Each row is a point on a tangle of strands that fork and nearly touch. The rows are in no order.
In the rows, zero is written as 128.
Points whose rows are less than 101 apart are linked; no others are. Some points are linked to none.
lefo: [ 90 144  94 125 160 132 156  91 122 150 143 116 148 118 129 124 157 141
 161 131 131 142 150 110]
gefo: [126 178 129 103 127 107 137 125 167 138 130 127 153 140 169 102 162 115
 191 121  90 135  96 119]
Bepa: [144 140 136 128 113 115 126 122 117 151  62 151 121 128 122 137 161 138
  82 142 143 175  75 177]
Pak: [183 117 158 113  87 134 100 136 125 185  71  91 205  79  78 157 111 122
 116 149 117 146 168 146]
subo: [171  99 136 146 129 107  90 154  94 169  31 135 111 113  94 140 126 164
  60 159 129 166  99 175]
fumen: [127 144 156 115  88 140  92 101 116 131 111 144 116 155 138 153 132 107
  74 147 164 143  99 148]
denu: [ 88 117  94 121 123 148 141  94 108 115 141 160  76 144 115 160 138 131
  73 121 177 140  99 145]
Roz: [188 112 191 122 109 113  64 153 118 158  59 105 162 108 102  99 116 118
 105 159 112 150 144 155]
Pufod: [121  89 103 141 144 185 182 125 118  65 178 166  76 174 105 148  76 169
 104  66 140 109 106 103]
Bogav: [124 121 128 114 106 149 136 149 104  76 171 154  60 190 132 150 109 133
 101 111 128 132 102 110]
moluf: [101  95 130  97 132 162 112 101 155  95 159 149 106 136 143  97 129  82
 114 141 166 105 108 142]
Mab: [ 73  99  94 124 132 143 177  94 137 126 169 135  93 159 153 142 160 122
 130 107 163 121 111 112]
Nuro: [ 98 111 127 138 136 131 173 125 107  94 122 139 109 164 133 102 151 147
 143  93 127 151 103 128]
tik: [184 152 115 121 110 136 158 122 155 181  85 143 163  87 143 187 114 138
 104 128 119 138 107 160]
Mok: [130 177 144 118 117 124 159 118 161 166 127 124 139 142 145 183 173 136
 141 145 104 159 102 118]
zazu: [178 108 147 157 128 101  78 165 100 182  81  74 144 118  81 164 113 176
 111 169  95 152 147 127]
Sopa: [ 77  95  93 139 184 146 135 101 141 104 209 132 123 106 148  89 118 121
 164  98 144  42 139 105]
topa: [233 137 151 125  71 124 108 126 152 164  93 137 182 108 105 186  98 131
  96 125 117 118 122 172]
Perem: [133 187 156 144 124  90 111 150  99 159 116  76 165 113 105 125 131 134
 174 167  75 133 190  87]
Sede: [159 131 179 129 105 124  72 127 114 145  94 115 163 115 123  99 111  86
 110 155 138 139 149 149]
Misun: [119 109 104 139 143 170 162 100  98  69 146 182  62 177 117 165  84 168
  81  87 162 114  87 137]
gem: [ 57  89  89 124 148 128 124 131 141  80 202 142 130  89 135  83 143  82
 144  91 146  54 157  86]
Zigi: [106 132 100 145 168 131 160 120  87 149 111 117 138 122 113 139 147 164
 150 117 135 172 140 133]
dulor: [198 106 156 139 118 101  93 170 111 169  40 122 145 119  99 147 118 165
  95 143  89 165  91 170]
pom: [155 182 162 102  97 114  97  98 164 190 138 110 182 133 126 179 134 106
 124 146 133 122 123 125]
kodun: [ 89 108 143  93 102 146  98 163 124  85 181 147 118 126 131  72 123  76
 125 129 142  91 150  90]
zin: [101 101 113 109 150 152 154 109 174  92 210 176  70 179 151 139 108 115
 118 100 161  70  91 132]
Dor: [112 155 115 146 153  96 108 120 124 102 148 122 147 100 148  70 131 113
 175 127 117  94 154 131]
Bik: [123 139 106 124 145 127 113 116 132 127 107 131 186  64 126  91 133  99
 133 150 172 135 164 154]
Suf: [ 87 112 117 121 100 154 135 155  88  99 161 121  97 146 120 124 133 109
 130 140 134 144 142  68]
refub: [150 156 160 138  99 112  94 128 115 164  94 118 144 140 114 172 134 134
  93 166 122 165 132 130]
Gudus: [192 145 139 126 109  96 126 195 134 161  81  94 189  66 104 131 118 148
 171 134  79 130 179 106]
bunaz: [ 92  64 111 115 154 128 175 133 182  97 205 123 105 140 149 100 117 121
 146  49 114  36 145  67]
potot: [137 148 108 133 154 127 150 145  95 164  85 100 161  93 110 129 148 150
 157 136 111 180 159 123]
Bezum: [ 88 175 139 130 127 117 128 119 152 132 191 115 110 151 160 125 161 111
 177 139 118  90 137  79]
deg: [117 171 128 125 112 112 162 111 111 149 106 136 128 169 131 186 170 148
 112 131 110 171  99 123]
fozek: [140 150 114 136 120 121 115 106 149 150 100 132 167  80 133 148 133 112
 106 151 180 133 136 169]
Pazu: [197 165 160 110  77 120  95  94 162 195  95 116 181 125 129 177 106 114
  99 132 128 129 116 157]
sizi: [209 147 180 122  86  98  69 137 129 176  60 130 156 144 113 197 140 142
  64 135  85 141  92 148]
nadu: [224  95 149 133 111 100  89 187 119 192  79  75 158  99  70 148 105 171
 139 147  81 141 148 147]
fafum: [234  87 159 127  94 112  80 177 135 198  56  95 153  99  74 169 101 170
  93 143  75 134 110 157]
dite: [ 91  56 104  89 140 145 174 167 180 100 228 144 110 121 124 104  98 111
 121  67 129  44 154  63]
Nime: [182 194 161  94  80 119 119 127 179 194 121  95 187 100 110 175 140 119
 138 154 102 127 155 116]
rubed: [144 127 121 148 153 104 111 157  84 168  85  79 148 102  97 144 128 171
 136 158 108 176 163 138]
fam: [ 61 152 119 122 110 122 131 130 125 100 174 118 118 141 140  93 156 113
 182 128 108 102 169  62]
mesur: [188 179 132 148 132  93 117 127 141 138 111 117 147 124 146 148 108 149
 136 159 112 142 132 154]
Pep: [ 89 153 117 116 151 103 156 111 152 130 149 120 142 133 164  76 181 128
 208  99  95 108 126 107]
did: [103  96 116 144 137 129 135 145  58 107 101 153  59 165 107 142 132 161
  80 131 130 163 110 125]
dumo: [ 82 112 121 111 108 163 154 128 105  90 179 127 103 162 140 116 128 123
 157 109 108 103 147  59]
Meve: [123 127 157 122 101 135  74 142  83 113 131 119 127 128 123  91 127  90
 115 163 137 135 145 117]
Vog: [113 151 120 148 127 140 133 114 101  91 175 147  71 178 151 139 111 140
 117 144 141 126 103 107]
laf: [101 100 111 127 148 141 111 122 158  69 138 153 110 116 137  73 131  93
 113 110 186 121 118 146]
vedir: [188 190 115 141 136 105 132 127 163 160 116 115 192  61 132 132  99 135
 170 125  99 104 159 135]
Zuvag: [ 93  75  97 119 154 157 172  90 158  82 137 169  73 159 123 120 122 127
 100  70 186 100  93 153]
Geme: [206 169 180 122  80 121  91 144 152 169 101  83 175 128  94 176 128 128
 131 152  79 134 159 118]
Soken: [117  87 126 121 120 162 115 157  97  54 117 155  70 152 109  91 101 109
  90 131 154 157 112 137]
nis: [ 60 140 112 128 152 117 152 120 133 100 184 126 133 128 156  70 162 125
 182  84 106  72 154  96]
Mepe: [158 153 135 154 137 111 102 132 114 113 112 116 120 149 138 119 107 144
 128 158 125 148 120 138]
rali: [103 116 130 146 116 127 115 141  67 139  96 129  91 153  90 163 144 148
  75 166 142 173 105 126]
sus: [ 99  94 112 127 172 134 151  93 173 105 130 151  96 128 137  85 141 124
 125  91 177 114 102 161]
Moke: [119  72 111 125 150 167 169 145 154  41 197 159 105 130 118  97  62 145
 132  66 140  78 136  98]
ruzus: [ 59  71  94  99 122 149 157 156 158  90 218 149 132 114 118  95 113  78
 143  81 153  65 144  91]
Zof: [ 82 112 101 158 183 120 139 104 127  86 162 132 130  95 133  70 114 115
 166 108 142  81 153 131]
sapav: [106  96 122 158 156 151 184  99 105  81 156 135  99 175 141  87 107 144
 159  76 130 116 117 113]
repez: [ 93  96 129 108 160 160 193 114 160 117 202 139  83 188 164 136 123 135
 148  58 113  78 106  76]
Bog: [118 180 137 123 103 115 112 121 145 157 126 102 180 102 131 123 161 101
 162 155 128 130 166 115]
pove: [140 141 128 121 114 120 148 150 131 161  52 126 148 104 113 136 146 141
 119 131 122 188 101 172]
zefi: [185 130 115 140 129 140 117 144 132 146  65 112 188  58 109 138  98 142
 120 130 145 151 159 183]
dosis: [112 120 158 108  83 156 101 129  92 109 139 144 105 149 137 125 114  98
  89 157 145 141 116 119]
pemu: [ 92  82 108 158 177 138 154 144  85  89  95 130 124 108 125  70 123 137
 150 107 132 168 144 153]
vafe: [142 151 156 103 107 123 105 103 156 155  87 154 148 142 136 141 153 107
  80 151 149 148  91 171]
Simut: [231 135 171 114  62 120  77 140 156 163  77 121 164 129  94 216 111 139
  83 128  62 117 116 146]
munur: [111 144 139 150 136 120 122 137  86 141 127  72 132 119 108 109 154 145
 158 159  88 142 174  84]
zavev: [102  95 112 124 165 115 142 101 166 109 169 142 106 143 171  80 145 105
 160 100 136  89 109 134]
nuf: [138 128 123 162 159 123 112 134  93 112  90 109 117 110 124  86 112 148
 129 159 136 153 138 154]
Vife: [171 191 115 141 147 110 137 114 153 132 126 124 165  95 155 124 110 137
 177 130 110 138 134 145]
Nefi: [121  81 115 131 161 177 187 117 126  73 183 140 105 162 132 110  78 155
 136  48 137  93 127  85]
timef: [ 70  94 107 123 134 148 154 126  81 127 113 112 120 114 115 115 139 107
 116 141 154 169 160 120]
Rekuf: [111 102 117 117 113 147  96 151 104  54 164 154 111 132 137  85 100 113
 135 138 131 103 157 107]
Pid: [156 132 157 108  91 118  83 156 110 180  80  93 205  77  92 121 143 106
 140 143 121 132 178 124]
tira: [163 156 135 163 127  93 109 142  99 164  75 101 109 142 115 192 135 198
 105 166  83 167 101 127]
Kofa: [ 83 102 126 143 131 111  91 157  71 111 117  91 157  95 120  90 127 108
 148 150 126 128 185 117]
budom: [203 158 148 150 114 108 127 161 130 172  78  93 127 120  99 203 120 196
 116 153  52 159 117 113]
lapu: [119  90 123 144 137 141 100 156  76  75 110 140  92 122 113  82 103 126
 124 156 147 166 140 139]
rumu: [104 120 137 106 120 133  87 113 155 118 168 158  98 163 166 130 139  77
 104 148 160 115  88 138]
vitif: [117 128 119 133 139 129 157 148  86 112  98 123  89 172 116 125 149 159
 117 117 108 177 104 123]
makem: [ 99 152 124 129 161 120 137  79 157 144 184 146  81 167 170 174 133 131
 124 128 153 101  87 145]
Gidu: [ 80 139 135 113  99 121 100 115 141 152 154 113 150 112 131 106 155  75
 135 158 150 109 160 107]
Bag: [104  89  96 131 138 154 129 148 113  54 211 149 107 121 126  86  85 119
 146  98 130  76 150  88]
fadul: [109 133 148 122 103 107  70 158 102 134  96 110 185  82 116  86 143 103
 156 139 102 120 191 128]
vako: [121 161 134 142 173 113 146  92 154 132 170 132 111 152 166 133 136 137
 165 124 125 123 103 132]
Vusir: [107 100 136 117 129 135 117 137  73 147  87 109 122 127 102 140 136 118
 102 170 145 185 132 133]
gul: [ 93 111 112 117 146 133 172  95 149 112 149 186  73 171 145 145 149 118
  73 101 187 111  79 163]
neton: [111 187 170 123 116 116 117 122 148 132 162 118 114 170 159 144 142 105
 163 167 116 129 128  96]
vopob: [110  88 132 118  94 163 141 140 123  69 140 167  63 174 120 127 117 107
  82 101 150 147 106 123]
leban: [112 144 122 113 156  98 114 115 175 121 159 143 141 117 162  89 153  94
 159 130 130  84 123 140]
Divu: [159 114 116 153 160 106 118 136  91 182  50 109 126  99  86 167 120 178
  80 150 140 185 108 176]
Gunid: [114 113 117 118 120 130 127 118 138 117  82 156 129 120 146  85 158 116
 126 130 144 151 107 165]
pef: [156 189 113 125 156 107 146  94 175 164 148 132 146 120 176 143 130 141
 165 140 119 125 102 159]
mafal: [ 88  91 109 124 154 161 198  91 142 132 185 140  80 196 140 145 140 134
 122  74 138 108 110 105]
Naso: [129 155 113 140 145 115 140 101 142 108 103 176  90 160 150 142 152 137
  88 126 144 138  67 176]
pefer: [107  62 119 109 170 157 187  98 186  97 188 160  64 157 126 124 103 126
 107  65 166  73  97 131]
zep: [ 78  95  92 132 152 174 156 114 107  84 161 139 107 130 120 109 104 124
 131 111 173 118 148 117]
Vuda: [140 145 115 115 126 118 136 135 148 140  77 144 166 102 135  98 152 119
 145 129 120 171 116 170]
petu: [174 188 116 120 118 122 141 104 191 174 123 136 160  97 157 189 122 128
 135 128 123 130 103 154]
vora: [142 154 139 176 137 101 109 129  85 120 101 128  91 164 129 163 114 171
 100 156 100 156  97 136]
suso: [102 131 112 127 152 137 129  97 155 115 218 148  71 150 164 142  96 120
 135 128 163  84 115 123]
sovif: [ 80 110 140 110  97 134  84 137 119 120 142 136 147 114 132  71 147  63
 130 150 143 107 141 124]
gofor: [113 139 124 117 123 117 151 106 155 119 120 159 120 161 162 127 167 115
 120 122 134 150  75 159]
mivot: [123 175 153 152 127 127 126 117 107 113 150 133  90 182 169 171 134 133
 131 146 114 141 109 109]
zusa: [123 165 125 123 117 125 145 104 133 156 135 110 153 127 129 142 151 125
 153 163 135 151 134 126]
Duk: [ 87  76 128 124 177 142 181 106 145 109 195 125 100 161 161  90 137 133
 170  49 112  74 129  70]
kabe: [106 148 128 145 119 142 122 129  79 114 156  98 100 149 128 127 133 141
 147 176 121 152 162  87]
Nav: [210 162 117 129 113 114 113 137 184 162  96 125 195  61 142 135 110 117
 138 132 131 109 143 153]
vuko: [184 134 126 120  93 130 143 148 135 187  70 104 186  68 112 161 116 149
 119 130 113 153 144 150]
zigar: [151 137 115 141 138 103 109 140 123 143  87 113 200  45 124 103 124 126
 152 145 142 127 169 158]
tobi: [225 157 164 135  83 129 125 172 145 174  81  89 140 117  85 192 117 157
 135 141  56 142 146 113]
kog: [ 66  95 109 149 148 119 135 162  86  84 118 126 145  91 116  72 135 121
 164 112 137 125 171 131]

A fork is a point with three links. Follow the links from the first point to the second and name the forks in between, in order.
neton, makem -> Mepe, Vife, pef
nis, petu -> fam, Mepe, Vife, pef
Nuro, Roz -> Nefi, sovif, Meve
Vife, sus -> pef, Zuvag
zin, nis -> pef, Vife, Mepe, fam
Moke, timef -> Nefi
mafal, tobi -> sus, Zuvag, pef, Vife, Mepe
Suf, vopob -> fam
mivot, pemu -> Mepe, Vife, pef, vuko

A fork is a point with three links, a tip a point with one. Leave the first point through the second and follow the links. Name the first fork or tip that comes.
subo, dulor -> zusa
Zigi, potot -> Divu
tira, budom -> sizi
sizi, Simut -> Mepe
repez, Duk -> sus
Naso, gofor -> Meve

Name the points in between on the shortest way along the links from the first point to the second, in order.
Sede, Gunid -> Meve, dosis, fumen, vafe, Bepa, pove, Vuda
lefo, timef -> zusa, Bog, Gidu, sovif, kodun, Rekuf, Bag, Moke, Nefi, sapav, Nuro, vitif, did, rali, Vusir
Mok, fafum -> zusa, lefo, Zigi, potot, rubed, zazu, nadu
dumo, fadul -> fam, Bezum, neton, mivot, Vog, Bogav, vopob, Soken, lapu, nuf, Mepe, mesur, Vife, pef, petu, tik, vuko, Pak, Pid
gem, pef -> Sopa, Zof, Dor, leban, zavev, sus, Zuvag, pefer, zin, suso, makem, vako
